Points on a hilly landscape, in no order, each with its height.
A ball rolls from a point to the lowest of its 2 nearest points, and stops where none of them is lower. Distance is the straight distance between rows; heights are no part of it.
z314 (h 557): [ -1  10  32  23  17  -9   9 -17  -7  -6   2  26  -3 -15 -20 -24   9   6
  -1  30 -22 -25 -24 -29  11  27 -20 -27]
z270 (h 341): [-17   1 -48  50   6  -9 -20 -17 -25 -12 -14  27 -10   1   3 -10 -18  -7
  46  -3 -19  22   8  -9  15  12 -23  58]
z703 (h 219): [ 35  15  11  -8 -15 -21  -5  10  22  31  23  10   3   8  22 -16   0  34
  17  21  19 -29 -11 -12  20  -7 -23 -22]
z790 (h 664): [  7  16  32  12  21  22   7   7  -6  13 -33   5  -4   6 -35 -14  -5   9
 -15  20  -5 -15  -4 -22  -4  33  33 -33]
z727 (h 568): [ 10   3   9 -21 -12  -1   3   1 -12   2  17 -29  -1 -17   5  -5  -7   1
  -3   7  16   2 -18  -4  -1 -19  14 -27]
z358 (h 399): [  9  17 -12 -24   3   8 -21 -11  32   0  -5  15   0   6 -10   9  50   7
  11 -34  -9  33  26  18 -25  -4  22  45]
z395 (h 514): [  9  -4 -22 -17 -38 -15 -13  -5  -5  -7  15 -15 -17 -14  25  11   7  -5
  20 -19 -11  13 -13  23 -12 -35 -11  34]
z294 (h 257): [ -2  -4 -38  49 -13  -5 -12   3 -25 -17 -15  25 -25  13   6  -4  11   6
  40   0 -38  17   0  -7   4   7 -30  51]
z159 (h 660): [  7  16 -10   8 -11  31 -15   3 -22  -3 -70  -6 -46   4 -19  29   3 -33
  -3   8 -17  13   6  21 -10   1  44  25]
z436 (h 137): [  1 -21 -26  40 -36 -26  -2   7  -9 -17  -5  13 -40  20  17  -9   8  -1
  24   1 -31   5  -7   3  -4 -10 -43  59]
z399 (h 185): [-12 -11  -8   7   5   2   0 -18  -1  -4  24  -2  18 -13  17 -13 -31  13
   4 -30  -8   3 -14  -6  -3   3 -11  31]
z178 (h 237): [-23  -7  -6  -4   5 -39  -1 -11  -3   8  48 -18  19 -18  30  -6 -51  10
  10 -17  27 -13 -16   3  11 -10 -34  18]
z355 (h 287): [-16  -7  -9  43  19 -11  35  10 -15   4  -2  -1   3  19 -13 -13 -28 -24
  22  44  20 -23   0 -23  22   8 -33 -23]
z307 (h 164): [ 20 -25 -11  10 -41   9  10  25  12   3  -6 -15 -29  32  18  22  16   0
  17   6 -22 -11 -23   8  -9 -27  -8  24]
z696 (h 439): [-12  23   2   9  38  11 -16 -10   3  13  -6  15  27  -5 -23 -12   7   7
 -21 -10  -1  13  25 -16  10  40  11 -14]
z860 (h 195): [  4 -29  36 -23 -18  11  17  -7  19 -13  16  -9  -4   2   6  -3  12  17
 -14  -6  -6 -22 -10   7 -15 -15 -18  -4]
z911 (h 572): [  9  -4  23  13  20  19 -12  -9  20   5  -6  21 -13   7 -21  12  46   9
 -13 -11 -35   4   8  -1 -18  24  26   0]
z210 (h 263): [ -3  -5 -16  42  20  -9  23   2 -14   5   4  22   6  15  -2 -10 -18 -19
  15  22  21  -2  15 -16  45   0 -38 -16]
z873 (h 211): [ 27 -24  -4   5 -37  18  15   7   6 -14 -14   0 -31  22  10   8  26 -11
  -1   1 -17  -4   1   9   7 -23 -21   4]
z218 (h 680): [  5   1  17  21   9  39  18   9 -10   9 -20  -2  -8  13 -17  -1  -3   4
  -6   5 -21 -13  -2 -29 -10  27  27  -8]
z704 (h 127): [-17   1 -17  10  -5 -14 -40 -25 -25 -23  18   2 -21 -48  15  10   6 -23
  15 -15 -31  20 -33  24 -18 -17  -3  32]
z770 (h 424): [ -1 -35  -7  17 -15 -11   1  16  13  -8  19  14  -4  10  25  -8 -15   5
   2  -6  -9 -15  -1   7  -3  -4 -50  37]
z429 (h 416): [  5 -14 -43  16 -42 -30  29  42 -16   2   5 -37 -22  35  26  25   1 -26
  17  23  -2 -10 -16  -4   5 -31 -29 -14]
z376 (h 492): [  0 -23  32  -4 -13 -28   7  -4   5   0  30   5   5 -11  15 -18  -7  24
  -5  12  -8 -21 -28  -2   3  -5 -38  -2]
z664 (h 448): [ -4  43   5  -7  24  -8 -34  -5  -1  33  13  -1  16 -33 -11  -3  -3  19
  -7   1   7  13 -13 -12  -2  25  27 -23]
z67 (h 151): [-12 -14   4  -5  12  -4  -2 -14  20  -9  22  18  17  -7  14 -16  -7  16
  -6 -30  -7   1   5   5   1   3 -34  19]
z76 (h 384): [ -2  32   7  -9  41  -2 -17 -16  25  23  13  17  26  11 -39 -26  29  36
 -13 -12  -8   5  23 -10 -19  47  22  -8]
z283 (h 403): [ -2 -15  24   3  -8 -13   6   7   7  28  26  -9  12   4  16 -11 -44  51
   8   9   1 -44 -43 -21 -22  24 -12  21]
z866 (h 419): [ -6  29   7 -15  27  -1  -7 -14   8  17  12   6  32 -13 -12 -14  -1  26
 -11 -13  10   8  15 -19  -1  23  16 -11]
z99 (h 595): [ -9 -10 -21  14   4 -28  27   5 -17  18  19 -27   7  17  14  11 -47   1
  15  17  24 -14 -17 -16   7 -10 -12   3]
z624 (h 495): [ -4   3  -3 -26  23   7   6  -5  27 -15  -7  13  18  17 -40 -16  38 -23
 -24 -17  11  27  59  13   5   7   0  -4]
z606 (h 378): [  5  24  27 -13  13 -24 -25 -16  16  11  34  14  -1 -37  -8 -13  48  15
  -4   4 -11   0  -9   2   0   3   8 -38]
z981 (h 187): [ -2   6 -27 -12 -28   2  -8  12 -34 -25 -13 -30  -9  -9   4  23 -14 -51
   2  11  21  20  -8  23   2 -29  24  -5]
z20 (h 235): [  7 -33  57 -28 -23  -2  27 -28   7 -27  21  -3  -9  -7   1   2  34  10
 -24  12 -12 -28 -12  16 -15 -20 -15 -25]
z497 (h 179): [-10 -20   6  44  23  19  22  -6   2  15   0  11  11  25  -1  -6 -42  32
   7   6   0 -19   1 -22  11  36 -12  19]
z941 (h 153): [  6  -3   3  -2   5  19  -7  -4  16   9   5   7   9   8  12   0  -2  41
  -9 -29 -25   2  -6 -20 -20  25  14  23]
z966 (h 208): [  6  13 -27  -7   4  12  -4  24   3  -2 -16  16  14  14  -1   1   8 -25
   0  -7  22  19  43   5  27 -10   7  -6]
z123 (h 445): [  5   5   5 -21  10   3 -17 -11  35  -2   3  20   1   0 -20   7  65  -3
 -10 -26 -13  27  27  17 -12  -7   9   9]
z847 (h 285): [-27  -3 -19  -9   1  -8  13   0 -31 -34 -13 -32  17  -6  -7  -4 -45 -51
  -5   8  37   9   2  17   4 -14  11  -7]
z259 (h 322): [-22   9  23 -28  22 -22  -6 -30   8 -24  38   6  19 -38 -10 -22  19  -2
 -14 -12   3  11  11  14  -1   2 -23 -29]
z495 (h 171): [  2  -6   4 -35   3  -4   4   2  15  19  20  -4  29   2  20  -8 -15  34
  -1 -26  30   2  21   4   8  -8  -9   7]
z492 (h 180): [-16  40  -4 -14  22 -12 -31   4 -23  19 -15 -20   6 -28  -3   3 -31 -15
 -15   7  14  17 -13   2   3  11  29 -30]
z344 (h 397): [  9 -27 -11   2 -39   7   3  23  17  -5   0  -3 -11  14  26 -11 -12  16
   9 -15   3 -14   3  10  -4  -1 -35  57]
z424 (h 175): [ 15   5 -15   2  -7  26  -5  19  19  11 -18  15  -7  14  10  12  20   4
  -5 -23  -9  18  17  -7   6  -4  17  13]
z273 (h 517): [  1 -12  24  30   7 -24  11 -13  -9  -9  13  21  -6  -1 -14 -18   2   5
   1  33 -23 -32 -30 -17  19   7 -51 -20]
z517 (h 354): [ 15  18 -17  18  -2  13 -21  25 -20  16 -23  -4 -21  -1  -3  22   8 -29
   2  13 -11  13 -13   6   9  -7  23 -20]
z902 (h 77): [  2   4  24 -14  19  29  38   4  -2   0 -23 -18  21   8 -20 -16 -24  11
 -16  -1  24 -15  12 -24  -9  16  31 -15]
z183 (h 597): [  9 -22  29 -42 -24 -15  39  -1 -11 -22  15 -31   8  -3   0 -19 -18  20
  -6  18  43 -26 -21   6 -11 -24   3 -31]
z690 (h 286): [ -7   1 -36  17  12 -10 -11  -6  10 -13  -9  36  14   1  13 -10  -4  -4
  19 -22   5  20  31   0  26  -5 -25  25]
z90 (h 350): [-19 -11  17 -23  10  -2   4 -30  11 -35  19   6  15 -20 -10 -10  16 -13
 -17 -20   2   9  19  16  -5  -4 -19  -7]
z65 (h 614): [ 34 -10  31 -35 -25   7  33  18   7   1 -11 -15   1  22   0 -20  -1  36
  -5  21  33 -30 -11  -7  -3 -10  18 -29]
z775 (h 318): [-11 -13 -34  18 -18 -22  -1 -12  -8 -27   4   5 -11   1  10 -13 -17   4
  28 -12  -8  10  13   8   0 -10 -41  70]
z973 (h 423): [  1  -9  19 -23 -16 -17  -2 -28  11 -26  42  10  -9 -27  23  10  49  -6
  -5 -14 -15   4  -1  30  -8 -31 -32 -14]
z697 (h 333): [ -8 -10  -2 -36 -14  20  11 -16   4 -30 -21 -18   9   7   0   3  -4  -7
  -8 -29  12  14  19  11 -21  -6  12  28]
z561 (h 309): [ 18   2  -5   9 -23 -22   1   6 -11   4  22   6 -13   7  25   4  22  -4
  12  19 -12  -7 -15  -2  21 -23 -36 -27]
z944 (h 265): [-16   1 -11 -14   1 -14   5   3 -39 -35 -20 -21  10 -20 -11  -7 -25 -60
 -12  19  34  15  14  26  18 -23  -5 -34]
z581 (h 274): [ -2  13  -1 -49 -27  19  -8 -13   2 -23 -35 -17 -12 -19 -11  17  18 -23
   3  -1  21  26  33  33 -20 -19  32  22]
z661 (h 320): [-13  12 -46  27   3   3 -19 -11  -8  -3 -16  42   5   3  11  -7 -10  -4
  36  -9  -2  28  30   5  24  10  -9  50]
z16 (h 368): [ 17  30  -5  13   5  -5  -5   9  -5  40   5 -11  14  -4   8 -13 -14  23
  23  24  19  -6 -25 -30  12  10  21 -20]
z60 (h 701): [  4   4  -7  26   2  41   6  21 -28  -5 -53 -14 -20  13 -20  19 -24 -18
  -3   5 -12   1 -10  -4 -14  23  39   6]
z987 (h 473): [ -4  31  -6 -18  35   1  -8  14   9  20 -24   4  24  12 -37 -10   4  -2
 -21   3  31  19  46  -3  12  18  31 -27]
z876 (h 113): [ 25   4   9 -26 -16  30  22  22   3  16 -22 -26   2  22   4  16   2  13
 -12  -8  23   2  10  -2  -6 -17  45 -16]
z98 (h 458): [  0  39  -1   9  36   8 -24   9   2  26 -30  12   7   3 -31  -9   7   0
 -28   6   9  17  27  -8   9  34  33 -30]
z560 (h 447): [ -2 -19  22 -17 -15  -5  -2 -15  25 -15  35  25  -7 -12  20  -4  32  17
  -6 -17 -18  -1   4  18  -4 -10 -43  -1]
z409 (h 252): [ -5   7   1  34  18 -20  26   3 -15  -3  -4  -5   0   9 -17 -22 -27 -10
  15  53   1 -35 -29 -25   8  15 -13 -35]
z23 (h 218): [ 16  14 -15  19   1  24 -15  21   1   6 -33  25 -12  15  -9   6  29 -19
  -5  -3  -9  16  28  -1  14   8  16 -12]
z957 (h 394): [ 12  29 -12  21  23  15 -10  15  -9  41 -13   3  18   0   1  -3 -15  16
   4   7  21   2   4 -26   9  27  27 -14]
z797 (h 103): [ -1 -13  42  -7   5  29  45  -6  -4 -10 -19  -8   2  13 -29 -14 -15  20
  -9  18  10 -34 -10 -19 -12  16  20 -25]
z526 (h 432): [  6  42  11   0  23 -26 -43 -10   8  27  28  15   4 -34  -4 -15  21  22
   3   8  -1   5 -25 -12  -2  23  16 -37]
z488 (h 197): [ -3  -3   3  32  20   6  25  -5 -11  21   4 -12  14  12  -4  -9 -48  14
  10  11  27 -17  -3 -19   4  20  -1   4]
z745 (h 317): [-16 -26 -17   2  -6 -10  29  -4   0 -23   4 -26  11   7  10  -4 -54 -14
   9 -17  35 -13   8   8   7 -12 -21  35]
z18 (h 407): [ -5  20 -24  29  27  24 -11   0  -6  35 -11  14  32   2   8  11 -32  26
   7  -7   9   7   3 -25   8  37  32   8]
z88 (h 96): [  7   9   8 -18   6  27  21  21 -12  17 -19 -22  16   9  -2   4 -20  18
   3  -5  19  -1   3 -20  -9   2  43  -8]
z861 (h 444): [  5 -10 -25  42 -11   5  12  23 -17  -5 -21  -7 -26  18  -2  15   4 -29
  11  23 -31   2 -18 -15   0  -4  -3   1]
z413 (h 191): [ 14  -5  18 -26  -8 -15   8   8  18  14  23  -5  13  -1  17 -20  -9  36
   2   6  27 -16   4   0  11  -6 -23 -11]
z323 (h 417): [  2   6 -16  47  27  34  13   3   1  31 -13   9  22  26   3   5 -48  32
   7   3   7 -10  12 -33   1  45  29  14]
z296 (h 515): [  9 -13   2  17  12  15 -19  -7  26   3  14  44  -7  13  10   2  39  31
  -7 -26 -40   4   9  -9   7  31 -18  17]
z932 (h 165): [ 20  22  11 -37   7  24   1   7  22  26   2 -19   7   9 -25  20  34  24
 -13 -15  13   6  14  -4 -27   2  59 -14]
z936 (h 358): [ -3   1   0 -47  -6  10  -3 -11   9 -12   4 -27  15 -17   1   8  -3 -11
   2 -35  14  17   4  17 -21 -14  25   9]
z175 (h 612): [ -4  14 -26  18   3 -37   8  18  -8  31  31 -26   5  11  18  -3 -30   8
  33  27  19 -26 -37 -13   4  -6 -21  -2]
z253 (h 174): [ 10  26   3  -7   9   5 -30  23   6  40 -21 -15 -19  -7  -6  38  19 -12
 -15   2   5  15   6  13  -8 -11  53 -25]
z980 (h 152): [  2 -22   0  42   1   7   6   9   3  17   3  13   2  20  16  -3 -20  30
   3  -3 -24 -15 -15 -21  -4  28 -16  31]
z533 (h 242): [-24  19 -19 -10  20 -19 -20   0 -29 -12 -16  -7  11 -22  -4  -2 -34 -52
 -14  20  27  22   6  21  27  -9 -11 -31]
z718 (h 297): [ 21   2  35 -18  -7   1   9  -9  25  14   5   3   7   7   2 -25  -6  43
   0   4   1 -40 -29 -17 -19  12  10 -20]
z237 (h 143): [ -1  -3  44  -9  14   5  31 -15   1 -13  -2   1  10  -4 -28 -33  -9   8
  -7  23   9 -30  -7 -19  -2  11  -2 -32]
z28 (h 135): [-18  35  -8 -26  14  -8 -49   4  -6   7 -22  -7   1 -19  -1  28 -18 -19
 -15  -1   3  25   6  22   1   4  44 -17]
z309 (h 379): [-23 -25  20  30   5 -21  20 -12  -2  23  27 -11  10  13  -3  -8 -59  38
  11  12  -2 -38 -33 -22 -16  30 -14  23]
z798 (h 192): [-16  17 -17  -3   1  -9 -45 -23 -20 -14  22  -4   1 -34  14   6 -12  -5
  15 -30 -25  22 -33  12 -10  -6  11  35]
z552 (h 452): [-14 -33   9  34  -5 -27  -5  14   4  -2  38  26   2   5  20  -9  -8  17
   3   6 -28 -26 -24   2   7   5 -68  27]
z506 (h 387): [  4 -13 -34  30 -23 -42  20  35 -23   7   9 -15 -23  30  14  14  12 -33
  19  45 -10 -11 -12 -14  15 -32 -42 -26]
z946 (h 356): [-23 -31  11  27   3 -16  34  -2   2  10  27 -10  11  11  -3  -2 -59  13
   7   5  26 -38 -18  -7 -10  17 -21  25]
z155 (h 209): [  1   2 -24  32  28  26  -8  -3  17   5 -20  41  16  18  -3   1   2  21
   2 -20 -17   7  30 -20  13  45  11  26]
z562 (h 386): [ 11  -8   3 -12 -15 -13 -14 -12   4 -25  17   2 -17 -29  18  15  44 -27
   4  -2  -8   8   1  37  -6 -35  -2 -13]
z528 (h 638): [  1  19  22  26  33   3  -4  -4 -10   6 -31   9  -3 -11 -30 -34 -19  -5
  -8  41   8 -27 -14 -26   8  38  18 -39]
z217 (h 476): [ -5 -23  -2  37   6 -19  -9  -1   7   1  23  42  -1   6  17  -4  -1  21
  15   0 -29  -4  -6  -6  18  12 -50  16]
z979 (h 229): [ 18  14 -27   4  -3   3  -7  26  11  24   3  15  12  11  18   7  22   2
   6 -10  16  26  25  -9  28 -11  -5 -14]
z724 (h 529): [ -8   7  19  -1   9   8   2   0 -27  -8 -17 -22 -18 -18 -21   6  -2 -28
 -20  32   4 -10 -20   6   1  -5  18 -41]
z871 (h 159): [  0   0 -11 -32  -6 -10  10  16  15   8  11 -13  37   5  23  -6 -22  19
   5 -17  56  12  32  11  25 -31  -6   0]
z433 (h 583): [ -3  -7  -6  -3 -12 -14  19   0 -17  -3  24 -28  10  -1   9   0 -35  -5
   4   0  22  -4 -13   1   1 -19  -4  -8]
z522 (h 425): [ -7 -26  13  13 -19 -10   1  18   7  26  26   1  15   6  26   0 -30  41
   4   2  -8 -30 -27  -2 -12  17 -28  37]
z72 (h 343): [  0  -1  10 -25  -2   2 -17 -10  -7 -15  -2 -13 -16 -28  -8  22  29 -31
 -14  -2   7  14   6  30  -6 -25  17 -17]
z174 (h 217): [-28  29 -11   1  39 -16 -22  -3 -29  -1 -24  -5  17 -27 -17  -3 -36 -22
 -13  11  25  11   8  10  18   5   5 -31]
z654 (h 483): [ -7 -21  14  21  -7 -43   6  -4  -8  -1  31  31  -5   0  10  -8  -1  13
   4  29 -31 -34 -27 -12  11   0 -70  -6]
z425 (h 468): [ -1 -21  32   0 -19 -18  -5 -13   8  -7  38  18  -5  -7  17  -4  19  20
  -9   3 -33 -18 -20  11   1 -18 -53  -9]
z800 (h 442): [ 15 -22 -36  12 -37 -25  12  24 -10  -2  15 -25 -12  18  30   9  -3 -21
  15   1  -4   1 -13  10   7 -32 -25   8]
z236 (h 484): [ -6  12   8 -26  22   5  -2   2  11  -7 -17   6  18   7 -43  -9  26 -14
 -32  -4  20  18  55  12  -1  23  22 -31]
z82 (h 551): [  5   2  23 -16  -5  15   9   5 -20   7  -9 -35  -5 -13 -14   1  -5  -7
  -6  16  13  -8 -17 -12  -7  -5  38 -38]
z134 (h 380): [-20   4  -4 -15  13  -4 -13 -18  -3 -32  -1   5  11 -31  -2 -10  -1 -34
  -7 -12   3  21  19  20  10  -7 -12  -3]
z548 (h 279): [ 11 -22  34 -23 -13   4  12 -14  11 -11  17   1 -20 -14   1  13  48  -8
 -16   9 -17 -10  -9  11  -9 -24   7 -31]
z858 (h 601): [ -6  15  41  20  28   3 -11 -19  -7  -2 -13  25 -13 -23 -37 -26  -2   4
 -14  29 -21 -26 -30 -25  -5  41  12 -36]
z182 (h 239): [ -5   0  -5  17  11   4  16   2  -4  -3  -6  15  11   5  -2 -13  -5 -13
  -1   7   6   9  10 -13  24   2 -17 -10]
z234 (h 695): [  8 -21  14  24  -8  36  23   8  -4  -7 -22  16 -20  20  -9   7  12  -4
  -6  10 -43  -7  -7 -13   1  15   4  -1]
z352 (h 482): [  1 -23 -10  24 -21   5  32  18 -17 -23 -18 -17 -20  20 -11  11  -9 -44
   3  21 -13  -5 -16  -1  -1 -18  -7 -16]
z822 (h 154): [ 10   8 -20 -24 -27  11   0  19  -8 -11 -20 -19   4   5  12  21  -4 -31
  -1   1  24  21  14  13  15 -33  20  -7]
z166 (h 259): [-24  -2   6 -16  18 -29  -3 -24   8  -1  49  -3  30 -27  23 -26 -34  19
   2 -24  21   1   2   1   8 -10 -41   9]
z238 (h 301): [-21 -16 -21 -20 -12  -1  23  -5 -19 -37  -4 -24  16   5   0  -2 -46 -36
   9  -9  33   7  17  11   4 -21  -2  20]
z931 (h 222): [-11  11  35   1  39   2 -12 -23  14   2   3  33  -2 -16 -43 -19  51  15
 -22  11 -22  -6  10  -2  -3  38   5 -29]
z471 (h 633): [ -3  17   2  10   8  17 -23  -6  -2 -10 -61   5 -44  -3 -28  23  17 -32
 -20  -4 -17  14  20  24 -12   8  31  21]
z746 (h 602): [ -6   5   7  15  21  21 -20  -3  15   1 -32   9 -23   1 -28  14  31  -8
 -21 -13 -26  10  10   9 -17  19  37   9]
z470 (h 684): [  4  15 -14   0 -12  41  -9  15 -17   0 -62 -19 -14   3 -10  18 -18 -24
   2  -5  -7  10  -3   5 -21   0  56  20]
z87 (h 238): [ -2  13 -17  28  23  24 -21   8   5   7 -27  38   0  23 -13  10  24   3
  -8  -9 -18  15  29 -15  11  30  14   2]
z73 (h 291): [  2  14 -10 -33 -11   1 -30 -13  13 -12  11  -7  -6 -41  14  32  23 -12
   9 -22   1  29   1  21 -13 -27  28   8]
z675 (h 364): [ -9 -23 -26   7 -31 -12   2   2   3  -4  -4  -4  -7  12  12 -11 -42   6
  15 -20  10  -4   7  14  -3  -6 -29  78]
z227 (h 254): [ 27 -13  -7 -17 -39   8  15   0   5 -20  -5  -8 -25  -3  17  16  26 -23
   5  -7   2   1  16  23  -2 -31  -6  15]
z982 (h 298): [ 11  25 -26  12  -7  13 -39  25 -19  15 -44  -3 -33  -8   2  41   1 -43
  12  13 -15  18  -3  22   5 -23  29  15]
z694 (h 136): [ 17  14   8 -24  -2  26  -6  24   7  31 -22 -22  -5   7 -12  24  24   3
 -15  -5  15  12   9  -7 -13  -8  63 -20]
z622 (h 160): [-19   6  29   0  35   1  -6 -25   9 -22  12  23  16 -17 -24 -22  25   3
 -22  -4 -15   5   8  -6   6  33 -16 -20]
z742 (h 215): [-11   2   4  19  16  15  24   3 -17   9 -10   5  12  -3 -15  -9 -26   3
   3   7  12  -7   3 -26   9  24   3 -15]
z473 (h 373): [  2  -3   8 -39  -2  13   0  -3  14  -6  -1  -7   5  -7  -9  10  30 -15
 -14 -18  10  17  17  22  -8 -15  29  -8]
z628 (h 388): [  5 -17 -33  37 -18 -13   4  15 -14 -12  -1  11 -35  32   7  19  10 -17
  23  14 -43  -1 -25  -7  -2  -7 -29  18]
z875 (h 182): [ 28  10 -42  -9 -21   7  -3  22  -2   3 -21   0   0  18  17  15   6 -28
   8   0  19  22  32  11  25 -29   8   1]
z335 (h 253): [ 13   8 -23   3   1  -7 -16  11  17  14   4  17  18   7  29  -3   4  10
   8 -26   4  26  26   0  26  -6 -20  18]
z163 (h 241): [-16   7 -11 -31  -5  -3 -30 -25  -2 -16  29 -15   4 -41  26  12   1   0
  11 -36 -10  23 -21  16 -20 -22  18  22]
z110 (h 131): [  0 -26  36   3  -9  20  43   1  -7 -11 -10 -17   3  23 -15  -7 -24  14
 -13   7 -10 -26 -16 -13 -12   9  -1  -1]
z573 (h 345): [ 18  16  -9 -19  -3   9 -27  -5  19   8   4   2 -14 -15  10  29  38   1
  10 -33 -19  22   7  14 -16 -14  29  27]
z485 (h 232): [ -1   8  -1 -40 -12  15 -25  -2   4  -8 -48 -17 -20 -22 -11  39  12 -33
  -6   0  11  23  18  33 -22 -15  54  18]
z554 (h 344): [-14  17  18 -14  46   6 -15 -20  24  13   1   7  16   2 -49  -7  39   7
 -31 -12 -10   8  25   6 -27  43  26 -13]
z397 (h 184): [-14   1   0  20  21  29   4  -7   9   0  -9  16  13  14   4   2  -7  21
  -5 -20 -14   3  11 -18  -1  30   5  18]
z38 (h 477): [ 15   4   9  -8  11   5  -2  -4  41  15  22  33   5  18 -17 -10  72  13
 -19 -18  -9  17  36   7   7  -1  -4 -13]
z961 (h 474): [ 12 -16 -32  -4 -55 -23   6   4 -18 -15  17 -38 -23   9  34  19   2 -17
  13  -7  -2  -2 -27  21 -14 -36 -18  28]
z607 (h 111): [  0 -17  -1  26   3  14  -9 -10   4  -2   8   8  -2  11  18   6  -9  23
   3 -29 -41  -2 -27 -13 -12  20  -2  41]
z590 (h 349): [  0  -5 -24  31 -11 -30  10  19 -13   9  22  -4 -15  14  19   3   2 -12
  15  35 -18 -13 -21  -8  11 -19 -39 -11]
z765 (h 114): [ 27 -14 -26  12 -34  17  -6  25  12  21  -8  -7 -14  31  31  16   1  19
  16 -19 -18   5 -10  -1  -5 -13   1  33]
z838 (h 161): [  4 -28  40 -11 -10  30  25  -3  12  -6  -4   5  -3  27  -3  -1   4  18
 -22  -6 -17 -28  -5 -11 -14   8  -8   5]
z380 (h 327): [  5   9  36 -14   5  -3  -2 -16   7   6  18  15 -18 -25 -13   4  52  -4
 -13  10 -13  -1  -1   5  -5   1  16 -35]
z250 (h 181): [-16  28 -14 -27  -6   8 -38  -1  -6 -16 -46  -3 -16 -13  -4  21 -15 -36
  -7   0   3  32  20  29  -7  -1  41   8]
z565 (h 144): [ 23 -11  -9   2 -20  27  10  26   7  13  -4 -12  -5  29  23  12   1  19
   3 -10   2   0  10   1   2  -9   5  10]
z726 (h 634): [-15  15 -31  26  19 -52   1  13 -16  26  34 -11   2   5  21  -7 -16  -6
  36  40  14 -16 -29 -18  15 -13 -43 -22]
z848 (h 289): [-14   8  28 -18  11 -29   2 -30  12 -10  42   1  23 -33   3 -32  -5  18
  -4 -13  14  -6  -6   2   8  -2 -34 -20]
z112 (h 305): [ -9  14   1 -48 -15  33   3 -10  12 -27 -39 -15  -2   5 -20   9  21 -19
  -4 -23  15  19  36  15 -28 -10  31  40]
z910 (h 147): [ -1   9 -16 -40  -7 -17   0  -3   2  -3  20  -9  40 -17  20  -2 -11  -2
   2 -13  50  20  17  12  33 -34   3 -19]
z384 (h 240): [-12 -13 -37  30 -22 -35  -3 -11 -17 -26   7   1 -27  -2   8   3  -5  -8
  25  -4 -27  -5 -17   6 -10  -7 -40  56]
z512 (h 496): [  2 -26   2  27  10   5 -14   8  29   6   9  51   1  23  14 -15  18  35
  -5  -9 -28  -3  11  -4  14  17 -49  21]
z895 (h 377): [-18   9   7 -25  13  -8 -28 -22  -9 -32 -11   4  -8 -39 -14   5  13 -40
 -17 -10  -3  21  15  41  -1  -8   5 -18]
z353 (h 539): [  4 -10  27  12  21  19  -7 -19  27  -5  11  41 -10  11 -13   5  53  32
 -10 -12 -58   0   2 -15 -10  23  -6   8]
z131 (h 336): [-26 -42  -7  21   3 -10  28  -4   2  -3  20  -6   6   4   7  -7 -62  -2
  10 -17  28 -21   4   6  -5  10 -39  41]
z443 (h 606): [ 14 -27  19 -35 -34   3  39  21  -4  -2   2 -32   0  17  10  -5  -8  25
 -12  13  38 -24  -5   7  -8 -28  13 -27]
z116 (h 236): [  1  21 -39  -6 -24   5 -31  20 -34  -6 -40 -15 -19  -1   6  27 -16 -51
  13  23   8  22  -4  23   0 -31  26   4]
z705 (h 584): [ 13 -11  17 -27 -17 -12  19  -6 -25 -21  16 -37   5 -15  -2 -11   0  -5
  -6  19  30 -12 -18  13  -1 -27   8 -47]
z69 (h 129): [  3  19 -22 -34  -9  -5  -9  13  -7   2  -8  -5  29  -6  12  10  -7 -21
   3  -6  39  31  27  11  22 -29  22 -26]
z919 (h 205): [ 10   7  25 -32   2  24   6  -2   9  13   4 -22   3  -1  -2  16  12  14
 -11 -11  -1   0 -10 -11 -32  -2  44  -5]
z780 (h 506): [  2 -14   4   9  -4   6  25   5 -31 -13 -13 -16 -10   3 -17   6   0 -37
  -7  35   4  -9 -10  -6  13  -5  -5 -37]
z828 (h 112): [-15  -1   0  13  36  -5 -10 -18  14  -8  17  32  18  -8  -2 -18  14  17
 -13 -22 -15  12  15  -9   8  22 -18   4]
z39 (h 323): [-13 -26 -33  36 -17 -31  10   4 -12 -25  14   2 -31  13   7   0  -7 -16
  20   8 -41 -10 -36  -6 -13  -1 -43  25]
z71 (h 250): [ 11  -1  38 -20  -7  18  12 -10  16  12   7  -9  -7   4  -7   5  17  29
  -9   9 -18 -25 -20 -15 -18   6  26  -6]
z154 (h 290): [-10   7  39  -1  41  -3 -15 -21  17  10   1  11 -12 -16 -47   6  55  -2
 -34  -1 -19   9  12   8 -24  30  27 -19]
z891 (h 261): [ 25  27  -1  10 -12 -16  -7  14   4  31  13  10  -4   8  18  -5  19  18
  18  29  -4  -6 -21 -18  17 -11 -20 -24]
z319 (h 213): [-26 -14   4  -7   3 -16  -2 -10   4  10  42 -20  29 -22  28  -8 -55  24
   1 -27   8  -5 -28  -3  -9   3 -16  34]
z359 (h 335): [ 22  23  19 -15  -1   6  -2   5  12  31   4 -11  12   1   8 -15 -11  34
  12   8  17 -22 -27 -25  -9   8  31 -12]
z336 (h 295): [ 20  -6 -12 -48 -41   8   1  -8  12 -18 -10  -8 -14  -7  16  20  33 -14
  16 -17  13  21  27  29  -9 -45   9  26]
z27 (h 194): [ -6 -14  28  18  12  -8  39 -13 -12 -18  -4   6   3   3 -24 -35 -19 -10
  -1  44  13 -38 -14 -22  16   9 -23 -37]

Where does a ball stop that starts at each point below?
z283 => z28
z443 => z436
z961 => z69
z134 => z828
z726 => z69
z470 => z552
z526 => z797
z65 => z436
z99 => z436
z60 => z552
